Points on a hilly landscape, in no order, each with its height.
From any point a ball rolls to the lowest of the 5 points nearest to it. It stops when none of these is lower. Distance is the straight distance between rows; heights are no part of it.
tomo (h 147): [ 21  -5 -17   1 -11 -10 -23 -10   6]
Duv (h 384): [ 15  28   6  -1  -6 -31   3   8  16]
Bez (h 207): [-27  -6 -10  -4   1  25 -20  -5 -21]
luv (h 92): [-11 -22 -10   7  -6  27 -22 -15 -17]
Vovi (h 718): [ 22  12  30 -11 -23 -70   1  21  26]
fev (h 282): [-27 -23  14   6   6  34  22   2 -12]
tezuv (h 389): [ 29   9   2   0  -5 -29  19  -3  20]
Tope (h 478): [-49  -7   5  -1   7  33  -3   4 -14]
vib (h 115): [-5 15  5  0 17  7 16 -5 -7]
repar (h 554): [ 11  23  -5  -6  -3 -12  -6   2   8]
fepur (h 286): [ 21 -30 -28   9 -22  -6 -45 -22  -2]
Dol (h 226): [ 39 -22 -20   3 -21 -14 -19  -9  15]
gub (h 462): [ 23  14  18 -10 -22 -56 -12  17  24]
memun (h 29): [ -8 -21  -7   5   2  20  -7 -10 -16]
fuv (h 220): [-9 23 10  3 28 -2 37  1 -9]
numib (h 312): [ -5  18 -11  -4   5   6 -21  -8  -4]
zerot (h 152): [-22 -33   4  10  -3  36   0  -2 -19]
vavo (h 198): [ 33 -21 -18   6 -19 -12 -26 -13   9]
vuzap (h 136): [ -4   6 -20  -5  -7   7 -27  -9  -9]
Zofa (h 217): [ 17 -25 -15   5  -1   3 -10 -15  -6]
Tid (h 67): [ 14 -14   9   8  16  11  33  -4  -5]
Duzu (h 134): [-7 30  5  0 13 -7 15  2  1]
Leb (h 174): [-26  14 -13  -8   3  15 -32  -4 -16]
zofo (h 592): [-10   9  -5  -1   5   8   3  -3  -8]
lotav (h 759): [ 21  21  13  -3 -16 -48  -2  16  22]
tafo (h 40): [ 6 25 -2 -2  5 -7  9 -1  6]
lekam (h 93): [ 22  22  10   2  -3 -33  20   4  16]
Gidi (h 153): [ 11   8 -19  -6 -24 -14 -48   1   8]
pibil (h 385): [-30 -13  14   1  14  32  18   5 -14]
Pera (h 284): [ 52 -16  -2   0 -12 -33   6   2  30]
bise (h 235): [ 22  11  -6  -8 -23 -32 -36   8  23]
rogo (h 365): [ 17  -3 -15   2   3   1  -2  -6   0]
Ladol (h 273): [ 30  -2   0  -8 -20 -39 -14   3  23]
vuduf (h 514): [-55 -24  14   2   1  47   5  17 -10]
vanuf (h 267): [ 19  15  -6  -5 -14 -23 -22   6  13]
fugin (h 280): [ 41  -5   4  -6 -19 -41  -6   8  29]
vazen (h 457): [ 23  -9  -9   2   3  -6  13 -12   6]
fegi (h 422): [-24   9  16  -1  28  17  38   3 -13]
sulif (h 289): [  1  -3 -14  -1   4  13  -6 -11 -11]
Ketu (h 245): [  0 -10  -3   5  13  13  11  -4 -11]
bunef (h 369): [-36 -16   5   2   2  31   1   4 -18]
Ros (h 493): [-54   7   3  -5  11  35 -13  10 -17]
Dulen (h 386): [ 35  11  13  -2 -13 -47   5   9  26]
Tugud (h 439): [-22   9   6  -7  16  15   9   2 -13]
gita (h 329): [ 24  10   2   4  13 -14  32  -3   6]
kun (h 555): [-52 -33  11  14 -10  50   3  14  -9]
Das (h 321): [ 10 -29 -23  11 -15   5 -35 -23 -10]
vin (h 326): [  0   6  16   9  31  12  51   3 -10]
Gili (h 446): [-45  -3  14  -4  16  36  20  14 -12]
fot (h 167): [ 8 14  1  1 13  2 25 -3  0]
sazis (h 48): [  9  13 -11  -9 -11 -11 -28  -2   4]
tanal (h 674): [-25  17  -4  -8  15  15  -5  -1 -12]
kud (h 374): [ 44 -12  -3   5  -1 -24  20  -3  17]
sok (h 109): [  9  28  10   1  12 -14  23   0   7]
ginit (h 435): [-29 -19  23   4  15  36  34  14  -9]
keriz (h 719): [-34  25  11  -7  15  15  13   6 -11]
kad (h 211): [-33 -26  -1   4   0  31 -15  -3 -18]

Call two points neighbours if one is among the 5 nearest of the other. Go from one point of each pair to the other, from neighbour to neighbour, staying as low as possible. Name the highest point that can't be avoided.
sazis / lekam => Ketu
memun / sazis => Bez
tafo / lekam => sok

Where does a ball stop that starts at each point below?
Pera => sazis
vazen => tafo
vavo => sazis
Gili => memun
rogo => sazis
Vovi => sazis
pibil => memun

Two balls start at each pair of points below. Name the first point that both come to, or write none.
bunef / Leb => none
fepur / fugin => sazis
ginit / Ros => memun
Dol / kud => sazis
Das / tanal => none
